The views of a scene show one set of named points, each view turned or mirrored, shifted and resized as a whole, with a little noise and some points left out.
(in the rows, 128 means zero)

Scene 1
View 1
q18: [114 184 129 187 133 128  89 179 125 139 100 170 101  80  92 136 138 112
 104 103 166 199 120 114 106 120 119 141 179 142 137 114 104 138 110  91
 111]
q486: [155 140 132 171 109 102 103 140 135 127 114 171  93  72  74 167 151 105
 133 156 157 187 118 160  92  96 150  94 150 165 152 130 101 140  84 123
 143]
q263: [120 124 112 208 147 144 115  55  78 120  78 110 129 155 148 138 129 174
  93  80 178 117 144 145 108 119 145 136 118 127 140 175 152 100 128 167
 106]
q108: [142 130 116 178 119 108 101 107 101 120 101 151 103 102  86 165 141 141
 132 129 157 150 122 162  96 103 149  95 141 165 123 137 118 135  87 139
 137]
q726: [107 152  85 185 126 109  84 123  65 122  91 148 114 127  82 156 131 167
 135  91 153 133 117 139 106 117 136  98 157 178  68 106 121 150  80 130
 122]
q351: [165 120 130 169 105  97 104 116 129 123 113 167  95  78  73 175 150 117
 139 160 151 171 118 172  89  88 159  81 142 169 148 139 107 137  80 137
 152]
q800: [166  92 109 171 108  97 110  58  92 109 100 141 106 117  88 187 143 156
 147 149 151 121 123 192  91  87 174  62 115 179 124 155 129 132  73 172
 154]
q272: [172 126 155 175 115 110 120 121 160 126 114 169  93  64  97 164 152  96
 116 167 164 194 123 168  87  91 158 106 138 141 191 155 109 118 102 131
 146]
q360: [116 142  97 191 134 120  90 106  69 120  88 135 116 132  96 153 133 166
 124  92 160 131 125 145 106 116 139 106 146 167  92 127 130 138  94 140
 122]
q247: [159  82 117 187 124 117 125  28  88 107  93 119 116 141 123 172 140 170
 126 130 161 111 139 189  94  95 175  86  97 154 143 184 144 109  98 187
 141]
q169: [137 149 123 181 121 115  96 136 115 127 105 161 103  88  86 157 141 124
 121 126 161 172 120 147  96 106 143 110 156 159 131 128 109 136  93 121
 130]
q71: [144 114 129 197 134 131 121  67 105 119  88 126 117 131 137 151 139 151
 102 114 173 137 142 160  96 106 155 121 115 131 161 176 141 102 117 164
 124]
q292: [163 142 160 179 118 117 117 137 165 134 113 171  94  59 104 155 150  88
 106 157 168 209 125 151  92  98 147 128 147 131 202 153 104 118 111 120
 134]
q974: [136 128 136 200 143 142 121  80 115 125  89 130 119 125 144 141 137 143
  89 106 180 150 142 146 102 114 146 141 123 121 174 176 137 100 130 152
 111]
q387: [111 134  95 198 138 128 101  81  63 116  82 124 124 152 120 147 127 178
 112  79 166 115 135 146 109 121 141 117 135 153  98 143 141 125 103 154
 113]
q457: [144 113 122 191 132 128 117  67 101 120  90 127 114 127 127 155 138 153
 110 116 166 136 139 160  96 104 158 114 120 140 149 167 137 111 108 162
 128]
q611: [144 121 138 197 138 138 125  80 121 122  92 133 115 116 141 145 138 136
  90 115 177 154 142 153  99 110 151 136 122 120 182 180 139  96 128 152
 119]
View 2
q169: [156 158 107 120  83 142 133 139 150  87 120  89 114 116 147 137  75 112
 115 152 134 110  99 121 116 118 169  54 122 150 112 133  89 139  96 130
 149]
q18: [161 132 107  91  54 157 136 122 167 116 146  85  95 117 146 155  38 111
 122 153 115 102  60 101 123  97 183  38 115 156 117 125  78 161 117 143
 128]
q360: [138 149 137 119 111 156 131 153 157  79 110 136 105 111 128 125  75 122
 124 157 121 104  98 126 134 116 145  74 144 157 117 124 112 129  83 104
 127]
q611: [138 137 113 118  95 168 123 104 132 136 107 117  67  83 131 121  58 164
 115 129 134 117 128 140  99 120 121  75 139 132 152 155 125 111  98 151
 127]
q726: [147 158 139 123 113 147 131 169 165  52 113 124 129 123 138 129  87  98
 124 167 121  97  88 123 143 116 166  65 137 165 100 115  99 143  77  94
 134]
q387: [127 147 148 122 126 163 125 156 155  79 101 155  99 105 119 114  78 135
 124 153 121 106 105 134 138 120 128  83 151 156 124 128 125 122  77  98
 120]
q263: [122 132 146 116 127 179 121 132 147 111  98 165  74  86 113 109  64 165
 119 141 120 112 121 142 127 118 106  92 155 144 148 144 139 109  80 114
 108]
q486: [165 168  85 122  70 131 131 122 138  95 121  56 114 111 164 144  79 111
 110 148 145 116 112 121  97 124 180  46 110 139 116 140  81 138 102 152
 173]
q292: [165 147  76 112  51 145 130  90 129 142 128  51  81  97 160 148  54 139
 107 133 144 121 117 123  80 119 169  44 107 127 138 155  89 134 115 179
 160]
View 3
q71: [148 102 150 183 100 128 115 117 151 152  84 168 165  66 120 138 101 130
 144  40  99 136 142 118 110 130 159 155 136  95 108 155 120 125 129 117
 103]
q726: [122 114 189 158 100  91 105  80 122 122  90 186 176  83 149 118 124 130
 116  73  82 102 169 101 157 103 158  78  73 124  81 145 125 100 133  92
 110]
q360: [129 113 178 162  98 100 110  86 129 128  87 178 173  76 142 122 120 130
 125  61  84 114 157 105 146 110 159 100  90 114  84 149 124 107 133  98
 106]
q800: [130  96 170 224 125  90  66  99 160 163  84 199 171  70 135 125  93 125
  99  75  87  94 180 139 109 117 179 133 119 110 123 139 143 104 142 111
 102]
q272: [153  60 135 172 149 116  89 153 159 142  84 207 175  79 139 173 112 167
 124  88 152 107 171  94 114 155 145 143 123 127 151 142 109 118 117 120
 133]
q974: [147 104 147 164  93 134 128 119 144 141  82 163 164  65 120 139 108 134
 152  37 101 145 137 105 117 128 152 152 131  97 100 159 112 126 126 116
 106]
q169: [135  88 164 157 121 100 100 115 136 128  87 199 175  82 148 143 122 150
 119  83 118 103 170  91 143 126 150 103  89 129 111 146 115 107 123 101
 122]
q292: [153  61 134 155 142 121 101 154 151 135  84 204 173  83 142 172 119 171
 131  86 153 113 164  83 122 153 139 137 116 129 142 146 100 122 115 117
 136]
q108: [134  91 166 177 122 102  92 108 142 137  87 195 173  77 143 138 113 142
 114  78 108 101 170 105 132 123 156 112 100 122 112 145 123 107 129 107
 117]
q611: [153  94 139 168 105 137 124 133 150 147  85 168 165  66 123 148 106 143
 153  42 115 143 139 105 108 138 151 163 139  99 114 158 111 131 122 121
 111]
q247: [139 105 164 225 106 110  87 102 163 169  84 177 162  62 118 124  85 115
 122  48  80 119 160 145  96 119 180 160 142  92 113 150 140 116 141 119
  92]
q457: [143 100 156 184 104 121 109 113 149 151  85 174 167  69 124 136 103 132
 134  47  97 129 150 116 113 125 162 146 129 101 107 152 123 120 132 116
 104]
q263: [143 119 158 168  77 133 134 101 139 145  84 150 163  62 118 123 106 117
 154  20  79 150 128 117 119 117 158 148 130  88  81 162 120 127 133 114
  96]
q387: [131 123 174 168  80 112 121  85 132 137  87 162 167  68 131 116 113 118
 136  43  73 128 147 115 136 106 162 115 103 100  75 155 125 113 138 100
  97]
q18: [142  83 154 106 115 119 128 128 119 106  87 191 178  91 153 158 143 169
 140  82 139 117 157  59 162 136 124  94  78 138 104 151  92 115 113 101
 138]
q351: [138  71 156 185 147  97  75 126 152 143  84 213 178  81 144 154 112 153
 104  97 129  92 183 105 125 136 155 120 106 130 138 137 123 106 124 113
 125]
q486: [140  67 154 165 145  98  86 133 146 132  86 212 180  85 150 159 121 163
 111 101 140  95 180  90 134 141 144 110  99 137 136 142 111 107 120 109
 131]
View 4
q108: [104 122 153 119 113 161 138 130 131 105 133  94 105 115  87 167 126 125
 145 119 117 139 101 119 110 121 152 129 152  73 143 103 160  82 118 149
 101]
q169: [100 114 145 127 117 167 142 136 136 108 134  92 107 117  90 157 114 141
 149 108 114 140 101 122 104 124 163 125 148  65 134 107 161  82 124 150
  91]
q292: [ 84  83 153 157 113 170 143 140 140 155 125  95  98 122  80 136 153 140
 145  82 106 188 110 128 125 114 166 138 135  50 130 121 167 103 159 160
  83]
q272: [ 90  93 165 149 111 170 140 135 135 151 127  93  94 116  77 151 162 126
 145  90 107 184 113 127 127 110 152 139 142  50 136 115 170 103 151 159
  85]
q800: [114 142 177 103 109 158 130 121 122 107 134  98  92 111  78 197 157  89
 136 139 116 138 104 112 126 111 121 134 160  85 161  87 160  88 110 156
 116]
q18: [ 88  91 121 146 121 168 151 148 147 114 129  92 119 124  96 121  89 177
 154  87 115 149  97 127  96 131 196 121 136  56 120 123 161  81 142 148
  80]
q263: [120 122 127 108 104 130 134 140 129 117 122 141 133 157 107 122 127 103
 122 136 113 129  89  96 142 150 172 135 142 131 161  96 135  98 119 159
 142]
q387: [119 134 130 101 111 140 136 135 129  91 129 121 130 139 103 144 106 116
 133 138 119 110  88 104 120 144 166 127 151 114 154  97 142  83 106 152
 131]
q726: [111 137 139 105 119 163 142 129 133  70 141  89 115 113  93 171  84 146
 150 130 123 104  91 117  86 127 161 114 156  79 140  96 158  64  99 142
 102]
q71: [112 116 144 118 105 142 134 138 128 131 122 129 116 145  95 136 149 100
 126 124 109 149 100 104 144 135 159 139 143 109 160 102 145 103 128 162
 130]
q247: [121 136 165  99 102 141 128 126 118 122 125 123 106 133  88 171 169  74
 126 146 113 140 101 101 146 126 130 142 153 113 168  87 148 100 113 160
 138]
q351: [ 96 114 171 131 114 173 140 127 131 122 134  81  89 105  76 178 147 124
 148 107 114 161 108 126 113 106 139 132 153  52 140 106 171  88 131 153
  89]
q360: [112 131 136 109 115 151 139 134 132  86 133 106 120 125  99 154 100 131
 143 131 120 113  90 111 108 134 167 121 151  95 145  96 152  77 107 149
 114]
q974: [107 106 135 126 106 140 136 145 132 138 120 132 124 150  99 118 140 114
 129 115 109 154  99 104 145 142 174 138 135 107 152 107 144 105 138 163
 125]
q457: [113 122 152 114 105 141 134 135 126 128 126 124 115 138  94 149 151  94
 128 129 112 148 100 103 143 133 152 138 146 108 160  95 146  98 124 160
 131]

In a view up to two points have been moved. Name them for each view, in the order of its rows, or write -.
view 1 => q169
view 2 => q360
view 3 => q974, q292
view 4 => q726, q457

Scene 2
View 1
q759: [137 141 142 123 112 141 120 136 124 129 148 108 145 127 109 141 127 134
 128 150 116 146 164 110 117 136 137  97 128 116 148 109 110 152 140 132
 121]
q760: [135 118 146 122 101 104 132 128 136 125 140 112 134 141 101 121 133 153
 148 145 126 157 170 114 122 128 137 102 124 126 143 115 124 122 148 132
 101]
q373: [141 153 143 125 118 161 112 142 120 131 152 105 150 120 115 150 124 123
 118 152 112 145 161 104 113 139 138  97 128 115 151 109 102 168 137 132
 131]
q742: [118 114 148 111  96  83 145 125 142 132 138 125 132 143  82 121 142 159
 149 145 130 154 175 137 134 125 130  93 114 100 137 114 133 109 153 134
  91]
q680: [151 134 172 145 140 163 112 160 119  97 137 124 160 133 133 135 103 135
 105 152  72 124 140 120  89 118 114 115 156 167 160 138 128 136 132 132
 129]
q934: [150 149 128 128 105 156 105 128 123 135 155  85 140 121 120 145 129 128
 140 149 129 160 171  78 120 147 158  98 128 125 150  95  91 172 142 130
 127]
q698: [155 161 157 139 139 197  98 159 108 114 153 105 162 114 138 157 106 112
  97 156  83 128 145 100  95 138 132 105 148 145 163 120  99 179 126 132
 148]
q234: [123 139 158 117 124 132 133 150 127 125 142 136 154 130 100 144 124 137
 108 151 100 130 156 145 117 126 113  93 127 103 147 124 127 137 137 139
 120]
q529: [127 129 135 113  94 105 132 122 137 141 147 108 132 132  91 131 143 148
 150 145 141 162 179 114 133 137 143  90 113  96 141 104 114 136 150 131
 103]
q158: [139 141 148 126 119 149 117 142 125 125 149 110 147 125 114 141 122 131
 122 151 109 146 162 109 114 134 135  99 131 122 150 113 109 154 138 134
 124]
q850: [151 153 135 130 115 172 101 135 119 131 157  89 146 117 127 150 122 121
 126 153 117 151 162  83 112 144 151  98 134 128 155 101  91 178 135 129
 137]
q159: [128 136 150 118 113 126 130 138 129 131 145 120 147 129 101 137 129 139
 124 149 115 144 165 125 123 130 130  96 124 105 146 115 120 141 142 135
 116]
View 2
q760: [119 112 128 112 113  82  69 110 142  79  98  97 110 139 111 128 153 185
 132 171 110 110 112 149 116 100 123 129 150 148 120 120  88 128 125  94
 109]
q529: [129 125 108 101 125  76  57 134 144  91  99 102 120 148 117 141 170 197
 118 171 103  97  88 159 130  84 107 146 155 152 144 139  61 155 119 124
  99]
q698: [129 129 132 129  97 140 154 190 113 114  84 176 142 103 113 185 118 121
 137 103 114 112 148 135  97  83 140 119 134 126 139 156 116 210 160  60
 126]
q759: [126 124 121 112 112 100  94 150 133  99  94 128 125 129 116 153 150 168
 128 149 108 106 113 147 116  86 123 135 147 143 138 140  87 171 134  97
 109]
q680: [109 104 150 131  90 124 144 140 116  92  84 145 121 104 105 148 107 130
 150 126 122 130 167 124  86 108 155 102 133 128 107 127 138 155 153  35
 133]
q159: [117 112 116  99 120  94  81 129 138  96  90 114 121 126 114 131 144 168
 135 163 103 110 107 150 122 100 124 146 146 144 131 129  95 164 129  93
 115]
q158: [124 123 122 117 108 106 104 153 128  97  91 134 128 125 115 153 142 160
 131 142 111 107 119 145 114  88 127 132 145 139 136 141  96 173 138  86
 115]
q934: [146 145 120 125 104 105 106 178 131  98 103 138 131 141 119 180 164 177
 116 129 112  88 110 155 115  58 104 119 153 146 153 160  59 177 133 117
  98]
q850: [144 145 122 126 103 116 121 188 123 105  98 152 138 131 115 183 151 159
 122 120 112  94 119 148 109  62 115 120 147 141 152 164  75 192 141 100
 106]
q234: [105  98 115  96 122 103  86 119 136 102  77 118 122 109 112 122 127 149
 142 165 101 123 116 142 126 119 138 155 137 133 125 121 120 176 135  73
 128]
q373: [131 129 118 113 113 113 109 168 128 107  89 143 135 126 119 163 142 154
 129 134 105 103 116 145 116  81 121 136 143 140 148 150  91 195 140  94
 115]
View 3
q760: [177  76 167 150 136 151 138 135 143 122 110 122 144 105  37 115 126 148
 195 158  89  73  94 121  94  87 119 147 109  95 154 135  94  91  68 110
 153]
q759: [173  92 151 122 128 150 150 130 141 121 144 138 134 127  52 123  99 140
 170 148 102  93  84 123 113  91 116 150 121 109 145  98  93  91 100 139
 150]
q529: [198  64 158 124 126 142 153 151 129 137 137 135 134 114  48 136 118 149
 198 140  86  86 120  82 101  68  96 154  93 102 140 105  89  82  56 122
 161]
q680: [128 136 155 154 144 170 126  83 174  82 124 124 142 124  40  85  89 130
 133 175 124  83  22 202 124 136 162 142 168 109 168 133 101 109 155 140
 129]
q850: [182 106 153  70 123 144 168 130 155 126 183 137 120 144  52 141  74 143
 150 143 101 120  61 125 124  88 120 157 125 116 138  64  84  99 130 157
 144]
q742: [183  59 164 177 134 152 131 143 127 126  88 125 151  91  43 112 140 147
 214 153  85  60 125  99  92  79 106 148  95  94 153 149  99  80  35  98
 162]
q159: [166  85 151 147 130 156 141 127 133 117 124 142 135 121  54 114 108 136
 182 148 108  79  99 120 117  94 111 149 118 109 149 115 101  83  84 132
 154]
q698: [143 139 142  92 130 159 155  97 164 102 177 144 122 151  60 114  59 130
 118 152 126 116  29 172 142 119 142 151 157 122 148  73  95 103 174 175
 129]
q373: [166 103 146 106 126 152 155 123 144 122 161 148 125 138  58 125  83 138
 157 145 112 105  76 126 128  92 116 155 129 117 142  82  92  89 120 156
 145]
q158: [164 102 151 119 131 154 147 123 147 115 146 136 131 130  50 120  94 139
 164 149 107  93  75 132 119  96 122 149 127 110 147 100  93  91 113 143
 148]
q934: [195  91 158  69 122 136 171 144 152 139 180 132 124 136  46 152  86 151
 163 139  89 117  73 107 110  76 110 159 111 107 136  71  80  98 106 144
 145]
q234: [140  94 141 173 135 168 125 111 127  99 111 151 141 121  62  92 105 126
 173 153 123  70  98 137 131 106 113 143 137 114 152 127 113  76  99 140
 151]
View 4
q234: [122 116 110 130 126 144 126 137 119 119 103 151 155 137 151 140  94 151
 128 115 131 131 115 125  95 116 149 141 140 139 122 118 128 131 103 146
 128]
q698: [130 154 125 102 172 110 146 128 112 144 100 142 111 115 133 158 154 129
 126 106 107 126 106 143 100 150 139 129 173 137 118 112 145 154 121 110
 106]
q158: [135 136 132 115 146 130 141 132 117 133 110 146 125 128 143 141 125 143
 131 118 123 129 123 142  99 130 138 125 145 140 114 113 135 133 119 135
 124]
q529: [135 113 141 130 133 148 131 127 110 116 128 155 132 143 137 118 105 144
 136 139 154 128 141 154 103 112 134 131 116 159  91 120 108 111 127 146
 141]
q159: [130 120 126 127 135 141 132 132 115 121 112 151 140 138 144 132 105 148
 132 125 137 129 127 138  99 118 142 132 134 145 111 119 123 124 115 143
 131]
q373: [130 134 131 116 155 126 136 127 107 129 115 152 124 126 133 137 130 135
 129 120 131 125 120 149 103 133 138 133 147 150 102 117 125 133 126 125
 123]
q760: [140 117 139 125 122 147 139 138 125 122 118 147 136 144 152 125  99 155
 136 134 138 134 139 140  95 110 136 120 123 139 112 115 124 113 112 156
 139]
q850: [136 140 142 107 166 121 142 122 105 134 119 151 107 123 127 135 145 129
 130 125 130 123 124 161 107 139 132 124 147 155  95 115 125 136 136 118
 123]
q934: [141 136 149 112 160 128 143 122 107 130 127 152 105 128 128 128 139 134
 135 132 140 123 133 165 107 133 127 122 137 158  86 117 116 125 138 125
 130]
q680: [139 149 127 106 145 123 155 143 133 145  92 133 125 125 157 156 130 149
 130 106  97 135 115 127  88 135 141 115 165 118 144 103 160 144 100 140
 113]
q742: [136 104 134 137 110 159 130 139 126 114 122 153 149 150 157 117  77 161
 139 140 150 134 144 136  95  99 139 126 110 144 109 118 117 106 110 166
 144]
View 5
q742: [ 95 134  89 130 123 121  96 144 168 145 133 161 156 143 103 106 142 145
  81 120 149 133 149 142 115  71 153 145 120 156 137  87 124 117  41  89
 172]
q759: [133 117 107 113 136 113  98 144 144 127 140 137 161 137 122 116 126 132
 103 128 149 115 140 119 110 132 125 106 125 121 132 116 115 122  81  99
 159]
q850: [155 112 114 102 145  97  99 142 123 106 150 125 166 137 138 128 119 120
 115 127 161 102 133  98 105 164 105  93 120 103 131 130 114 123  97  97
 157]
q159: [122 122 102 118 131 119  97 142 153 134 139 143 159 135 116 113 128 139
  99 126 145 123 144 127 110 115 135 116 124 131 132 112 116 122  70  98
 165]
q234: [122 111 107 121 124 142 105 141 167 158 127 132 149 128 115 101 121 146
 102 137 114 133 152 143 119 125 144  95 136 136 120 117 108 128  83 107
 158]
q934: [145 117 108 103 147  89  97 145 121  99 151 140 167 144 135 128 125 116
 106 121 173 100 130  98 105 149 104 111 114 111 140 117 117 118  83  88
 160]
q698: [164 100 126 101 140 131  96 131 131 123 147 106 155 116 138 128 102 135
 131 134 135 100 145 112 103 188 106  61 141  84 115 164 108 136 125 120
 152]
q373: [143 110 112 108 137 112 102 144 137 124 143 129 160 136 129 118 119 125
 110 132 143 112 139 114 110 154 116  91 123 114 128 124 111 125  92  98
 156]
q158: [137 115 109 111 136 120  99 139 144 129 144 131 158 133 125 119 119 134
 108 128 145 114 144 119 108 141 125  98 130 117 129 126 114 124  88 102
 160]
View 6
q529: [174 144 170 154 115  98 162 127 162 153 167 156 162 125 140 164 118 103
 140 133 156 160 139 113 132 123 142 147 127 121 132 100 130 118 158 125
 133]
q159: [177 147 173 143 129 132 150 146 142 137 161 149 167 115 142 147 132 100
 139 133 128 149 133 126 143 131 140 128 128 121 142  94 126 128 140 115
 140]
q742: [180 161 177 163 135 124 161 144 160 145 183 122 188 128 148 160 138 106
 137 115 165 171 116 127 156 109 141 124 125 114 153  76 134 113 150 102
 122]
q234: [180 151 174 138 141 154 146 165 126 130 159 143 168 104 148 140 148 104
 139 134 114 141 129 138 148 132 147 119 125 127 147  86 135 135 127 107
 145]
q680: [161 137 167 108 132 174 143 164 111 111 147 138 171 128 136 114 143  81
 119 143  80 130 122 147 157 155  92  93 153  94 150  89  88 149  97 104
 144]
q373: [169 134 165 124 116 125 147 142 128 136 144 171 146 113 136 138 120  94
 136 149 106 131 150 124 134 152 128 134 137 119 128 113 111 140 132 128
 151]
q158: [171 136 168 129 119 132 150 143 133 134 152 158 156 120 137 138 125  92
 134 144 111 139 140 127 140 143 123 129 138 112 135 101 112 135 130 123
 143]
q760: [173 148 173 152 124 123 159 141 154 141 173 134 177 133 143 150 129  99
 132 125 147 161 122 124 151 122 128 124 134 109 146  85 120 121 145 110
 127]
q759: [169 136 165 132 114 119 152 134 141 139 152 166 151 122 134 144 116  96
 135 143 118 141 143 121 133 146 127 136 136 117 131 108 111 133 138 126
 145]
q850: [164 123 160 116 102 112 149 129 131 138 140 181 138 124 128 136 105  88
 133 154 102 131 156 117 125 162 113 142 145 112 119 123  97 141 132 140
 151]
q934: [163 124 160 128  99  99 156 118 144 143 146 178 143 132 128 145  99  91
 133 149 120 141 153 109 122 152 116 145 143 112 120 119  99 133 143 141
 144]

In a view up to two points have been moved. Name them for each view, in the order of its rows, or write -.
view 1 => q760, q529
view 2 => -
view 3 => q680
view 4 => q234, q158
view 5 => q159
view 6 => q742, q759
